Each row is a point on a landscape with many valleys, with its height.
A ball rolls from a point to the lowest of its 2 nearest points, and stops where none of them is lower. Distance is the straight distance between rows; heights are no part of it.
gav: -19	-16	42	-25	-16	27	10	-47	-22	-13	-9	27	13	12	-5	-45	36	25	-33	12	-23	5	8	22	5	-4	-32	-5	4	32	1	11	-5  height 24.6
sino: -20	28	31	-23	-14	2	-5	-40	-20	16	2	0	11	16	0	-31	22	-5	-39	18	11	-10	17	-13	8	-16	28	-39	-32	9	-29	-15	7  height 53.1
ranil: -28	-20	-2	-23	-18	-23	5	-5	1	6	-7	62	7	57	24	25	1	-35	-29	60	-3	7	23	27	2	-15	36	-7	-37	-41	-13	8	16  height 49.4
padu: 0	25	-24	13	26	30	24	42	-4	-16	-21	0	-21	-3	24	34	-22	-6	41	2	0	20	5	-18	-18	-4	-6	-5	-26	-44	-15	14	2  height 31.9
Fudig: -6	-16	10	0	-27	9	19	-56	8	-9	-7	26	-5	14	32	-16	25	10	-8	26	11	14	-5	-25	-23	-20	-15	7	-47	13	12	26	5  height 30.1
Tanof: 24	55	-2	16	21	-1	9	9	-1	7	4	-13	-32	5	-14	-63	16	9	12	-12	20	22	-10	-12	-2	-33	-22	-30	15	43	-35	-2	-18  height 34.3
som: -11	29	-1	31	-16	-2	11	16	33	-6	-36	33	-16	7	31	9	17	-14	23	3	26	20	-4	-9	-12	-24	-29	-37	-30	34	-25	1	-17  height 25.8
kosu: -1	-3	-53	13	3	16	4	38	39	8	-12	14	-33	-10	-21	14	-4	8	-13	15	-9	11	-27	-11	-14	17	-15	6	-5	13	-5	-16	-3  height 28.3
vam: -34	-2	12	5	-28	5	-24	56	39	-6	-36	25	-23	-8	-3	35	-17	14	46	-3	-1	-27	-33	28	-6	-12	-30	23	10	34	19	-14	-32  height 33.9
situk: -10	-27	-14	12	0	20	31	-76	7	14	39	29	21	-26	4	-7	15	-17	-48	14	10	19	21	-23	-12	11	16	-23	-48	-53	-22	-26	1  height 29.7
reru: -7	6	9	-19	4	-9	-22	-44	10	-10	41	-1	22	14	0	-6	-20	19	26	4	22	-28	1	-18	10	-27	3	2	-11	32	0	17	31  height 49.0
fad: 21	6	5	-13	-9	40	-3	-20	-22	34	-24	-30	21	-40	-41	1	0	25	-16	-18	-3	-21	-19	-4	-23	40	14	-26	-3	-21	6	-43	-20  height 57.8
mozif: -3	19	25	20	-23	-6	33	-1	-2	-30	-32	27	10	15	46	0	0	-23	36	28	27	5	9	-18	-6	-26	5	-49	-36	-30	-13	27	1  height 40.1
suk: -3	-24	10	-29	-37	-27	-8	-34	-2	-1	-29	40	-6	58	18	5	22	-14	-43	50	-6	0	27	38	7	-24	15	-10	-4	9	-2	-5	4  height 51.6
divut: -5	4	3	-19	15	11	3	20	-21	27	21	-30	23	-49	-34	-18	14	-19	-41	-23	-21	-20	-18	-18	9	45	14	10	25	-12	0	-4	4  height 39.6
Siseb: -18	9	-35	8	-26	-25	-20	22	27	14	25	19	4	3	-14	4	-12	-34	24	45	24	-17	-29	-12	37	9	11	-4	0	39	-5	14	29  height 46.5
luban: 6	5	23	-22	-52	-43	6	29	-6	-24	-47	-12	-11	33	-2	-11	-4	-9	1	47	-13	-17	5	22	17	-25	24	-8	39	-7	19	20	0  height 31.8
bupaf: -22	14	-24	-14	17	14	-5	21	1	22	16	-25	-24	-16	-9	18	0	-6	-43	-5	-10	8	-7	-48	-5	-1	25	48	-24	-3	6	6	15  height 38.1
palur: 16	14	-34	12	40	46	32	-21	2	24	41	-2	-17	-46	-9	15	26	-12	-15	-29	4	35	-20	-45	-6	19	-21	-6	-9	-18	-10	-2	-3  height 44.3
tomok: -32	-9	30	-23	-23	10	-12	39	-4	15	-45	28	-21	12	0	16	18	-9	-32	32	-24	-12	-5	25	2	5	9	-3	-1	12	3	-16	-11  height 34.8
Zavu: -53	-26	6	-23	-1	-29	-22	-24	21	-9	51	62	24	38	42	48	-12	-26	43	29	20	-18	5	27	15	-24	6	31	-35	14	0	41	39  height 24.5
Nada: 1	29	-5	41	-36	-14	-8	16	43	17	-19	-7	-20	-31	-24	-1	7	21	13	-37	33	7	-14	14	-24	-20	-20	2	7	47	-2	-6	-45  height 37.8
Fiz: 6	23	-23	25	46	5	20	38	-26	-18	7	-12	8	20	21	24	-36	-8	50	5	-5	25	22	2	14	16	15	-15	1	-50	-20	22	29  height 26.7
Bele: 20	16	-26	-11	17	28	11	-14	-31	48	2	-51	-27	-10	-14	-22	23	-5	-40	-14	0	14	-15	-45	-8	13	7	30	-10	-1	6	2	-1  height 33.2
ren: 12	-15	6	22	9	-7	7	-4	16	-10	40	23	7	-11	4	-35	14	-6	0	-12	-5	7	2	3	19	1	-21	-11	32	34	-5	24	3  height 41.3
Zala: -29	-47	-11	-9	-28	-12	-14	-39	40	-1	24	74	25	14	0	28	-3	-10	15	44	15	-21	-2	18	-3	10	13	-17	-44	-14	8	9	18  height 51.5
Kovov: 67	-26	-40	30	22	-6	9	-5	-14	7	9	-21	-25	14	-12	-33	16	0	17	-15	2	28	-12	3	2	22	-27	-3	37	11	3	-13	-4  height 36.2
buvaz: -12	-17	35	-49	-25	-39	-36	31	-39	-16	-13	-37	22	2	-20	13	-29	-35	11	34	-15	-52	3	2	30	16	36	13	34	-31	30	2	21  height 62.2
Mas: 49	46	-10	15	25	-13	-8	2	-33	27	3	-53	-22	15	-12	-58	14	2	49	-38	26	24	-17	-1	2	-8	-14	-20	24	28	-16	-17	-24  height 37.4
navo: 10	-11	3	2	-29	-57	-52	-8	39	-24	-9	-34	5	5	-17	25	-53	19	11	13	17	-33	-1	14	5	-27	15	28	43	28	30	-21	-6  height 26.8
voz: 28	0	-28	54	-15	-25	11	36	40	17	-2	1	-25	-22	-22	-29	11	-12	-9	-9	17	16	-14	4	-12	4	-10	-6	35	26	0	0	-25  height 34.9
pimed: 6	56	-1	-5	-10	8	-3	15	5	-5	-35	-36	-26	2	-22	-6	-26	37	32	-32	13	10	-6	-2	-48	-40	-21	15	-8	12	-10	-11	-37  height 36.6
mot: 12	-16	1	26	-33	-20	12	22	29	-1	-17	4	5	-16	-17	-8	1	-1	-22	5	4	-14	6	13	-6	1	10	3	27	-2	25	12	-7  height 31.2
gopuz: 1	-37	-5	-36	-43	-36	-4	-61	-14	4	12	26	14	40	-16	-34	31	-43	-33	52	-4	-9	23	28	22	1	23	1	-1	-4	5	14	10  height 53.7
mepiz: 27	-3	-4	40	32	9	18	0	-10	1	29	-4	-25	-11	23	-6	22	-6	0	-67	-10	40	20	13	3	2	-25	20	26	1	-8	11	-15  height 50.1
zigin: 23	-31	-21	-21	-22	21	-8	-39	-13	17	-6	13	14	10	-19	-14	20	-12	-13	25	-8	-11	-10	3	3	29	2	-28	-20	2	1	-24	15  height 54.8
des: -10	-25	23	-21	-14	18	13	-80	-11	-7	15	25	44	0	-2	-22	13	5	-45	20	-5	-14	29	-2	-12	-1	22	-29	-45	-51	-10	-13	-1  height 25.6
tuf: -18	31	27	-16	-15	0	-30	-32	24	14	-3	11	11	-16	-23	-2	-2	31	-15	5	32	-28	4	-8	-2	-16	10	-50	-27	40	-19	-26	2  height 51.8
nubal: -33	-22	44	-53	-33	13	-8	25	-29	12	-36	19	-17	37	24	24	15	-19	16	37	-19	-30	-14	27	14	-10	2	14	-5	-5	28	3	6  height 32.2
bobef: 15	-20	4	-6	-10	31	5	3	-13	-4	-39	-17	3	-18	5	19	4	23	0	-28	-13	-15	-10	10	-29	16	-3	27	-3	-25	36	-12	-16  height 44.2
mib: -36	-36	46	-34	-2	15	16	-50	-9	-26	31	48	51	-6	13	-2	5	-1	-21	9	-28	-29	16	15	-7	-3	18	-4	-32	-60	0	16	8  height 21.2
gepi: 41	30	-4	4	19	19	6	-17	-45	52	10	-62	-10	-19	-32	-46	26	16	13	-42	17	16	-32	-11	-4	21	-19	2	24	21	2	-4	-33  height 40.8
ledos: -7	-23	18	0	-7	-23	-8	-15	13	-10	20	54	17	24	16	-10	25	-29	-17	11	-9	10	17	38	31	-6	-2	-21	19	40	-19	9	9  height 43.8
Fesut: -11	19	33	-11	-22	2	-9	15	-17	-2	-24	-31	-4	5	23	21	-7	4	25	-38	10	-19	10	4	3	-26	10	36	0	23	20	14	-17  height 17.8
lunop: 14	-4	11	16	-10	0	17	26	-6	15	-14	-23	4	-46	-19	-34	17	-22	-32	-27	-15	-4	-6	9	-6	22	13	21	41	3	11	5	-22  height 35.3
Niso: 30	30	-30	30	39	14	16	4	12	-10	-11	6	-32	15	16	-29	18	-5	28	-12	15	48	4	-7	-13	-19	-47	-35	-1	33	-42	-10	-15  height 31.6
kovo: 11	14	-13	10	34	-9	-9	21	0	-30	35	13	21	20	1	9	-41	-1	44	18	-6	-2	13	18	29	16	2	-24	32	2	-30	14	37  height 20.1
lapa: 11	8	-16	11	-7	-9	-31	41	6	-2	-19	-21	-4	-1	-24	35	-47	-23	36	11	1	-16	-12	22	14	19	21	-6	33	0	2	-26	-2  height 41.7
Govod: -32	10	9	-8	27	7	17	48	13	-14	4	3	-7	-51	-5	-2	3	17	-47	-21	-38	0	-1	-7	-15	-7	13	42	18	-20	10	13	-4  height 31.3
velo: 43	19	-7	23	25	15	16	-49	-31	39	7	-52	-30	-8	-2	-33	30	25	-10	-40	23	34	7	-13	-27	-13	-25	3	4	1	4	-8	-27  height 44.0
Maza: 29	1	-19	21	-10	14	11	-11	-12	3	-2	-34	-9	7	36	18	3	-13	43	-38	26	9	-7	-26	-5	-5	-9	33	-13	-6	22	31	3  height 25.5
saned: 12	19	-28	-28	44	28	12	20	-29	23	15	-53	11	-62	-29	12	-2	-6	-24	-50	-21	-2	-25	-29	-14	35	21	40	23	-42	8	-10	-3  height 43.9
fod: 14	-8	-2	19	27	12	-3	39	2	-19	-2	-2	-11	-1	12	26	-13	7	11	-49	-28	30	22	33	-5	5	-10	29	29	4	-9	-4	-14  height 49.3
tid: -20	14	46	-39	5	-18	-26	-5	-12	-34	21	13	29	28	16	8	-24	4	48	9	1	-43	12	18	27	-30	0	-3	7	22	-1	32	26  height 47.3
dage: -29	8	62	-28	9	18	-9	4	-27	-22	14	29	32	7	34	24	1	-3	34	-26	-13	-27	12	32	23	-10	3	-25	-3	-9	-8	16	6  height 45.5
deso: -3	14	-10	14	26	42	29	1	13	-12	-2	37	-14	-17	7	-17	17	0	5	3	-17	35	-9	-12	-5	12	-45	-54	-14	8	-42	-9	-11  height 28.1
vanab: -14	22	37	-15	21	25	28	46	-21	-39	-37	11	8	10	19	-1	-15	25	29	8	-22	-12	6	7	-11	-15	7	-17	-12	-69	-2	7	-3  height 46.6
mus: 12	-11	-24	17	39	-6	-25	-4	33	-26	37	14	16	6	0	44	-61	32	36	-8	3	1	15	15	5	6	-8	1	22	9	-11	-7	26  height 14.6
beb: -25	16	32	-27	21	-1	26	26	-57	-21	15	-20	39	2	9	-36	8	-22	12	-5	-29	-13	4	-20	33	13	20	6	-9	-45	7	40	26  height 39.7
kepo: 16	-10	-19	-16	2	-11	-15	36	-13	5	-36	-28	-19	0	-36	-9	-17	-14	-50	31	-38	4	-10	8	-4	25	33	13	29	-6	5	-35	-3  height 60.1
suge: 9	-8	-1	30	-35	-12	23	-36	10	26	-8	4	-8	-5	6	-35	36	-11	-41	37	33	6	1	-37	-19	-4	4	-8	-31	-4	11	12	0  height 33.3
kubeg: 36	9	-53	24	35	-10	-5	11	24	-19	20	-16	-13	13	-8	18	-48	25	43	-12	11	16	4	-8	-11	-12	-20	27	17	-3	-8	4	8  height 8.0
tik: -17	25	40	13	-16	2	20	11	-6	-14	4	-2	-5	-9	32	-14	15	-3	6	-27	7	-3	6	-14	2	-29	1	22	-8	16	8	49	-9  height 21.9
pitag: -18	-34	3	-46	20	2	-38	6	-13	-3	29	-8	20	-11	-27	19	-24	-5	-33	12	-34	-34	4	-4	11	33	15	29	9	-5	7	-8	21  height 62.8
Roze: -8	-19	-54	22	15	-1	-2	40	24	15	6	24	-14	10	-3	37	-17	-28	-22	37	-10	21	2	1	12	29	18	2	-5	-7	-19	-14	31  height 32.3
suko: 1	23	49	-24	16	-5	14	26	-45	-46	-17	-20	23	22	18	-28	-3	17	30	-14	-25	1	17	8	25	-4	6	-3	3	-45	9	20	11  height 43.7
bafa: 16	20	-30	16	2	14	17	-2	21	-4	-26	-20	-40	14	8	-4	-1	25	26	-29	17	31	-6	-18	-42	-38	-49	33	-17	37	-5	3	-31  height 34.4
bil: -53	-12	-11	11	-24	-33	-33	32	68	-17	-24	31	-13	14	1	55	-25	38	35	9	26	-23	-37	19	1	-28	-26	16	-5	44	15	-36	-17  height 32.6
tozi: 16	-2	14	-5	7	11	5	-10	1	-19	-29	2	-11	17	-8	-37	13	38	-26	3	-25	22	13	16	-8	-13	-29	-4	21	22	-3	-11	-14  height 27.9
bebim: -59	9	20	10	-10	5	3	47	36	7	-11	24	-13	-47	-8	13	18	19	-24	-12	-9	-7	-23	-15	-11	-4	1	21	-19	10	13	7	-19  height 28.0
Muk: -43	-26	38	-33	7	20	14	16	-15	-17	8	20	30	-18	12	6	0	3	-18	-2	-34	-35	1	12	-6	1	10	26	-8	-37	19	23	10  height 25.7
kuze: -2	-13	12	-4	3	20	25	25	-40	-14	-18	24	3	24	32	-12	28	-35	14	12	-34	22	-7	11	28	20	-3	-14	3	-21	-14	15	6  height 42.7
Vire: -35	-6	37	-21	22	33	7	-58	-25	7	24	-3	17	-13	-8	-43	31	28	-65	-9	-29	10	25	5	8	-3	-27	4	6	14	-16	-11	-14  height 20.8
zuzu: 51	-1	-50	28	39	25	18	-11	-2	33	35	-6	-26	-18	-13	-17	20	-20	10	-13	10	34	-29	-24	-2	31	-37	-29	16	7	-18	-12	-10  height 41.0
gono: -6	8	-13	-15	-33	3	-23	-6	23	12	-26	-18	-12	4	-9	20	-18	25	7	11	24	-29	-20	-18	-13	-14	-3	8	-25	24	17	-12	-7  height 24.4
merir: 13	-41	-21	-20	4	12	-19	-46	-8	-1	33	7	29	15	-13	31	-28	2	30	17	8	-24	8	-6	-1	22	17	4	-27	-31	16	6	41  height 47.8
Zab: -22	23	21	29	-28	19	30	41	13	6	-36	18	-26	-33	26	4	25	-10	-2	-22	-1	9	-15	-13	-21	-14	-7	13	-17	6	6	27	-21  height 25.4
firi: 9	42	18	-33	1	19	-25	32	-34	-12	-48	-34	-2	4	-29	-11	-25	22	60	-16	-20	-13	-29	20	0	5	-12	-20	13	6	-5	-34	-30  height 40.9
kipe: 37	9	-2	15	-5	-19	-25	28	-11	6	-16	-59	-7	-22	-21	4	-34	-13	23	-45	-4	9	-13	22	-13	13	14	38	42	-5	10	-20	-38  height 50.9
gonem: 5	-52	9	-33	-35	-13	7	-46	-10	-15	3	18	25	14	-18	-50	22	-1	-31	46	-22	-27	-2	5	-3	5	-3	15	7	-3	29	22	15  height 55.8
zomo: 16	-53	-9	-18	-13	-7	-4	-48	6	-22	12	-3	24	4	-7	-4	-6	29	-28	14	-12	-22	14	-7	-20	1	1	43	-4	-17	35	13	18  height 57.7
rapal: 3	32	2	6	-2	50	46	-16	-12	15	-38	-19	-20	-45	-15	-22	28	29	-13	-35	3	34	-16	-13	-51	-4	-31	2	-15	-11	3	-8	-38  height 38.9
mupe: 21	10	-16	7	7	1	3	20	-23	17	-25	-19	-18	17	-9	-15	6	-20	-23	15	-5	12	4	4	11	11	16	-21	7	-9	-19	-25	7  height 57.5
vuz: -48	-36	38	-37	-11	-10	2	39	-10	-10	1	33	6	20	27	23	3	-19	5	28	-23	-30	-7	19	7	-18	12	48	-8	-18	32	42	8  height 29.1
Dateg: 0	17	12	22	32	1	24	-26	5	6	69	-9	24	-47	-14	-25	4	0	-38	-29	19	0	5	-45	2	-5	10	-11	-4	-26	-9	14	0  height 39.9
raz: -12	-33	-6	5	-16	-53	-38	6	39	1	9	39	0	21	1	30	3	-12	-23	16	2	1	15	45	32	-1	10	-9	24	53	-10	-21	11  height 45.8
Zuk: 25	3	15	-21	30	-36	-21	-17	-40	-24	22	-29	31	45	7	-16	-12	6	12	-5	-9	4	46	13	34	-5	17	-18	23	-15	-19	-10	30  height 55.2
Bezep: -8	7	0	-36	-4	20	-29	22	3	15	-14	-16	14	-41	-53	12	-32	20	-6	14	-11	-48	-36	-15	-13	32	18	-6	-2	-3	20	-29	-8  height 59.1
Gazas: 16	21	-37	17	11	31	33	-14	30	12	-13	-8	-41	-37	-19	-33	20	42	-5	-11	10	38	-22	-26	-55	-20	-56	13	-7	19	0	8	-36  height 36.7
vena: 24	-23	-11	-4	30	-11	24	-34	-59	11	22	-45	19	28	-8	-61	29	-7	-50	9	-23	17	24	-16	21	16	6	0	2	-50	-7	-21	17  height 42.6
Barar: 43	-20	-21	24	-7	3	3	-12	14	-17	-22	-5	-21	17	4	-14	4	23	25	-10	-2	20	1	14	-18	-11	-42	9	26	32	9	-4	-14  height 31.4
Faler: 28	17	2	26	-42	-11	-18	4	10	45	-11	-27	10	-40	-27	6	-3	-14	5	-30	40	-22	-20	2	2	26	20	-34	16	17	1	-21	-27  height 56.6
Noze: 31	-15	2	20	-31	24	10	-32	2	14	-30	7	16	-23	-17	-6	13	15	-4	-10	14	-15	0	21	-13	29	-7	-52	4	-8	7	-29	-17  height 56.5
biku: 22	-17	14	10	-13	-12	15	-3	-41	-4	-15	3	-8	33	36	-37	45	-31	3	-6	-23	24	11	26	33	5	-17	-2	29	21	3	14	-5  height 45.9
kifab: -16	20	27	-2	27	20	1	-40	1	8	27	-6	7	-35	-26	-26	7	53	-47	-31	5	5	22	5	-16	-10	-13	-14	6	19	-17	-13	-25  height 24.8
Kel: 33	19	-13	-13	29	9	1	32	-20	10	7	-56	12	-48	-32	13	-33	12	27	-60	-13	6	-28	0	-19	30	15	24	33	-29	2	-14	-24  height 47.4
nen: 2	1	-24	-13	-3	-12	-30	7	5	28	44	-21	11	-16	-38	-2	-15	-23	2	4	16	-27	-32	-29	21	32	16	8	5	32	10	10	21  height 48.7
vinim: 7	50	25	-4	5	21	-3	-4	-20	0	-16	-22	7	-13	-13	-19	-6	33	34	-41	2	-8	-5	-1	-4	-7	-8	-23	-1	9	-12	-11	-20  height 38.7
Goli: -5	-2	4	39	4	-13	-13	-8	26	35	39	-10	-5	-24	4	11	18	-7	-39	-51	24	13	7	-10	5	6	7	19	3	31	7	1	-10  height 45.6
fita: -21	3	-3	-19	1	21	2	10	-12	14	2	38	-7	18	10	-4	28	-46	-14	22	-21	10	-9	7	27	25	11	-26	-22	23	-36	-3	15  height 39.4
Zazi: -10	32	21	26	-8	12	-10	-22	19	28	-23	-7	-24	-16	8	8	19	26	-7	-52	33	20	18	17	-24	-22	-25	8	-12	56	-3	-15	-39  height 39.5
Fam: -17	-22	5	-41	11	4	-56	36	-1	0	-11	-16	-6	-16	-36	32	-45	-3	-4	35	-32	-36	-33	3	4	35	11	30	27	7	22	-36	-3  height 60.6
rudum: -26	-11	31	-28	-8	52	23	-32	-22	-5	-10	27	-4	-9	25	-13	41	23	-3	0	-21	5	-16	-12	-18	0	-40	9	-33	11	9	11	-2  height 27.3
bubi: 33	35	0	40	-17	11	19	-7	22	23	1	-5	8	-37	-16	-18	6	6	32	-35	47	-1	-29	-21	-14	6	-10	-52	-4	3	-9	1	-30  height 58.0
Zut: -9	-36	-17	-15	9	-36	-26	14	31	-12	5	-5	-7	2	-25	9	-30	18	-62	38	-21	-2	9	-1	-4	-2	16	42	25	16	16	-9	11  height 40.4
Folu: 34	-23	3	-29	-11	-9	-19	-47	-5	-22	-18	-30	3	28	-10	-8	-19	51	0	10	-4	-14	8	-3	-14	-19	-6	18	13	11	35	-12	5  height 59.5
votas: -17	0	-10	6	10	5	0	-4	16	1	35	4	-8	-3	37	46	-10	-4	19	-20	19	-3	-1	-35	-1	-22	1	37	-40	-3	14	31	23  height 20.0
tasa: -18	-29	-7	-14	1	-30	-48	11	30	-8	-14	20	-11	25	-2	50	-28	24	-39	25	-16	3	22	26	4	-12	20	21	3	21	6	-43	2  height 43.6
Mopum: 4	23	-8	3	11	-6	-24	-23	20	11	39	-5	15	-18	-30	-9	-14	19	-9	-7	25	-23	-8	-25	3	4	10	-25	-3	25	-10	-11	15  height 50.4
Mifa: -7	1	-5	-9	-18	-8	-32	33	-4	17	-33	-1	-5	31	12	66	-38	-27	50	39	20	-30	-3	24	18	3	23	-25	-6	-21	-3	-36	18  height 44.6
sorot: 18	-7	-19	27	42	12	41	-20	-20	-13	47	-1	27	-12	6	-29	1	-11	6	0	-9	21	3	-23	8	21	3	-34	1	-58	-14	18	23  height 30.6
repi: 20	-17	-49	33	12	-5	21	11	34	-19	24	5	3	-10	-10	3	-29	8	21	18	8	-2	-11	-18	-6	15	-11	6	11	-12	16	29	26  height 15.3
mavi: 14	-18	9	5	13	-8	24	-28	-18	-8	31	-7	21	0	7	-33	15	-16	-37	-1	-4	5	15	-24	8	1	16	8	0	-37	-3	23	17  height 35.9
mafel: -20	-45	5	-42	39	2	-7	-15	-31	-13	46	7	41	15	0	9	-11	-20	-30	-1	-40	-11	38	20	21	27	14	25	5	-39	-11	9	32  height 65.5
zase: 14	-13	0	-17	-4	19	-6	11	-18	0	-14	-18	14	3	3	34	-22	3	36	-2	-4	-32	-10	0	2	21	10	6	-9	-36	25	-1	16  height 45.0
Nedi: 35	1	-15	44	-2	-21	1	25	34	-7	24	6	6	-12	-23	-19	-15	-16	26	-3	16	0	-5	17	26	15	0	-43	48	20	-9	2	1  height 38.4
Gez: -39	22	53	-11	5	3	15	27	-33	-18	14	19	36	3	20	3	-6	-27	20	10	-15	-22	8	10	33	3	35	-23	-11	-54	-16	37	19  height 43.2
fip: 11	24	15	8	-39	-20	28	22	-18	-16	-53	-12	-4	28	19	-8	-3	-11	30	20	13	-6	12	-2	12	-22	29	-16	-9	-42	13	20	4  height 36.5
fid: 36	-28	10	19	-17	-54	5	-44	-16	-5	17	-16	4	37	14	-45	32	-14	-26	11	10	5	41	13	19	-19	9	-11	38	5	12	19	5  height 54.4
maz: 31	-17	-2	-30	33	-26	-26	-28	-54	5	19	-60	17	37	-7	-20	-8	-9	-24	-6	-13	4	35	-9	25	20	22	17	20	-25	5	-18	18  height 50.2
nuso: 9	38	15	2	10	-4	-11	-9	-20	35	8	-37	-14	4	-11	-37	11	-8	-48	-9	18	10	24	-16	10	-13	27	-17	-1	10	-25	-18	-5  height 55.1
Tafu: -31	-16	-44	29	-18	-32	-10	16	76	-13	-29	37	-12	11	5	42	-5	31	11	24	33	4	-18	-8	-14	-17	-29	-13	-24	36	-4	-15	-5  height 31.1
vosa: -31	18	13	16	-1	-19	-10	-4	54	-14	10	40	-4	15	29	7	9	11	15	-6	28	2	-5	3	7	-43	-19	-5	-21	67	-19	11	7  height 23.2
miz: -19	23	-13	-2	-28	-27	-28	55	15	-16	-19	-18	-17	24	2	29	-50	-18	62	39	14	-30	-18	19	21	-25	-1	21	28	20	6	-5	1  height 38.6
falo: -26	-11	-32	53	-8	-8	16	9	66	-6	-19	59	-17	-7	16	27	16	4	-11	13	21	39	1	-18	-30	-1	-27	-44	-44	12	-20	-3	-15  height 28.6
ked: 1	4	8	-20	18	51	32	-5	-34	-9	-38	-28	-12	-27	2	-11	25	37	-14	-42	-41	21	-6	12	-36	0	-24	39	3	-27	19	-7	-17  height 41.5
Lal: 0	-8	-38	24	1	15	21	29	19	-19	6	46	11	6	-1	19	-29	-9	54	46	2	-6	-13	4	-3	22	-23	-33	-7	-14	-16	21	25  height 20.7
zepi: -14	-36	-12	-23	-28	-7	-24	-26	24	-10	18	35	25	17	-3	36	-28	8	61	51	21	-54	-12	11	3	1	-3	-7	-23	-11	26	16	34  height 50.0
zinon: -36	-10	5	23	-6	-2	-6	-51	29	31	37	27	-2	-27	17	22	36	4	-36	-29	30	22	3	-32	-9	1	1	5	-53	29	5	-5	-2  height 47.9
podid: -7	8	12	1	-28	-37	-40	-1	28	0	2	-19	-5	11	8	24	-18	8	6	-22	14	-15	12	22	19	-24	7	24	23	53	5	-9	-7  height 22.3
salak: -39	23	15	-1	-18	-3	12	7	17	-14	4	58	14	9	30	7	-1	-28	45	44	26	-11	-20	-10	12	-22	-6	-49	-39	11	-23	25	21  height 42.5
Pedu: -58	2	-11	-5	-7	-11	-10	26	22	15	35	65	14	12	1	18	-9	-46	39	64	11	-17	-17	3	27	13	23	-19	-32	1	-17	37	33  height 44.4
numo: 2	-16	-31	14	21	11	20	-18	-4	-14	39	38	16	16	21	-6	-11	-22	36	36	3	17	2	-10	13	18	-5	-21	-21	-22	-21	32	42  height 25.1
tivid: 7	-6	-34	6	17	48	28	32	9	-12	-17	28	-8	-17	-11	2	2	2	30	13	-21	4	-36	-3	-15	34	-38	-32	-6	-4	-10	-1	-1  height 24.7
sival: -21	15	9	9	38	25	19	-37	5	-16	32	27	-3	-16	28	22	1	17	-41	-17	-5	32	40	-24	-12	-20	3	-23	-42	-36	-39	-15	-5  height 49.2
vil: 3	-15	-12	8	13	-14	2	21	28	0	-8	-22	-24	-28	-22	-8	-1	30	-62	-14	-23	19	14	5	-29	-7	7	57	28	7	18	-8	-15  height 35.8
Bebiz: 48	-24	2	1	37	-37	-4	-21	-51	3	18	-66	9	9	-10	-60	10	8	-26	-31	-19	11	21	3	2	20	-15	25	54	-24	19	-13	-9  height 56.9
Kidof: 28	9	22	0	-32	-16	-40	-3	-19	22	-32	-48	-3	-11	-28	6	-11	-15	-7	-24	8	-9	7	27	9	17	21	0	46	28	10	-33	-27  height 54.3
lizi: -54	2	33	-8	-17	10	5	26	1	15	-15	63	-3	10	25	17	24	-29	-25	25	-11	-3	1	19	11	-2	21	-35	-30	-4	-26	-4	-7  height 37.0
rudab: 11	-2	-5	-6	16	8	16	20	-47	-4	4	-43	-1	10	26	2	5	-22	17	-30	-20	16	4	-18	14	19	11	46	-5	-27	23	26	19  height 32.5
pim: 9	10	-27	33	30	22	37	9	20	-10	19	6	-20	-41	11	26	8	-4	-2	-49	0	43	5	-20	-25	-5	-23	20	-5	-15	-9	17	-16  height 47.1
mun: -24	0	18	10	-64	-20	-7	51	20	-11	-33	16	-9	-1	9	29	-7	-19	41	7	4	-37	-20	27	21	-15	-1	12	28	13	26	16	-13  height 36.0
pite: -9	-1	10	6	24	35	35	-21	-24	-12	-12	20	-4	15	38	-11	28	2	-53	-2	-27	41	32	8	0	-15	-9	-12	-18	-29	-34	-21	-11  height 51.7
rik: -7	-25	-24	-6	-39	-17	-31	-30	30	17	7	29	10	5	-29	20	-4	-4	-11	37	19	-26	-12	-4	6	22	24	-26	-26	11	11	-22	16  height 53.0
Dimud: 23	36	-21	-8	-18	9	0	2	-4	33	-21	-47	-14	-10	-24	-1	-13	11	-9	-11	23	-10	-17	-37	-25	1	21	15	-13	-5	16	-4	-12  height 28.2
tefu: 8	29	0	44	33	-11	26	-13	13	36	49	-19	-24	-57	-13	-24	30	7	-45	-49	31	20	-1	-31	-16	-13	-1	5	12	0	-6	8	-32  height 42.8
lud: -34	23	-4	17	2	5	-3	-28	29	15	-6	13	-29	-6	31	38	16	12	-23	-10	36	27	12	-48	-29	-28	1	-1	-67	10	-11	-17	-1  height 49.5
ved: -6	4	17	-6	-57	-32	-2	9	25	-6	-44	-3	-10	9	-7	6	-6	23	-21	30	15	-30	7	10	-6	-33	20	-6	11	8	23	-4	-9  height 27.8
dum: -38	7	-3	11	1	-41	-13	-17	45	-17	23	54	6	36	52	33	2	-21	39	34	38	12	0	11	14	-43	-6	2	-32	48	-22	26	35  height 20.9
Pebav: -15	-3	-2	0	-1	1	-9	29	-8	2	-25	28	-8	43	37	58	-20	-23	15	30	7	1	22	19	1	-11	21	-5	-26	-37	-7	-7	18  height 47.0
lus: 30	10	6	-20	-4	-2	-8	26	-36	-18	-37	-54	12	-20	-47	-39	-8	16	44	-12	-34	2	-41	25	-4	38	-10	2	48	-10	22	-16	-29  height 44.5
mebol: 21	25	-8	24	26	24	13	-28	-3	13	1	-15	-18	-2	10	8	0	17	-23	-32	22	30	28	-18	-26	-20	-7	-17	-23	-12	-23	-24	-12  height 46.8
pidoz: 0	-24	-3	-14	19	-2	-38	23	-2	-8	-9	-7	-20	26	26	51	-29	-5	-7	-7	-28	12	20	35	9	3	8	36	20	20	0	-25	3  height 46.3
tisif: 45	-45	-6	10	7	-40	7	-10	-38	-14	5	-26	5	39	13	-44	25	-16	-5	0	-21	21	23	21	32	16	-5	16	49	-9	22	9	7  height 50.3
Pasek: -3	-17	25	-53	6	-43	-36	3	-41	-23	15	-29	26	41	5	2	-24	-24	9	22	-23	-21	30	15	35	1	21	14	27	-7	2	14	28  height 58.8
vas: 20	14	-31	2	19	32	43	17	-25	-6	-25	-26	-13	-4	18	-8	12	-5	11	-15	-13	23	-11	-28	-16	12	-8	14	-18	-43	4	1	4  height 36.3

Where does a ball stop that starts at each point below?
Fam | bafa
gopuz | dum
fod | Fesut

Call two points neighbours if one is among the 2 nearest of the other. Go from one point of each pair to the other, from neighbour to neighbour, staying as low as possible. Name the highest point that can't be avoided.
dum and beb | Zala
Fesut and gono | ved
tivid and mib | sival
Vire and beb | vanab
votas and Vire | vas
Vire and Lal | mavi
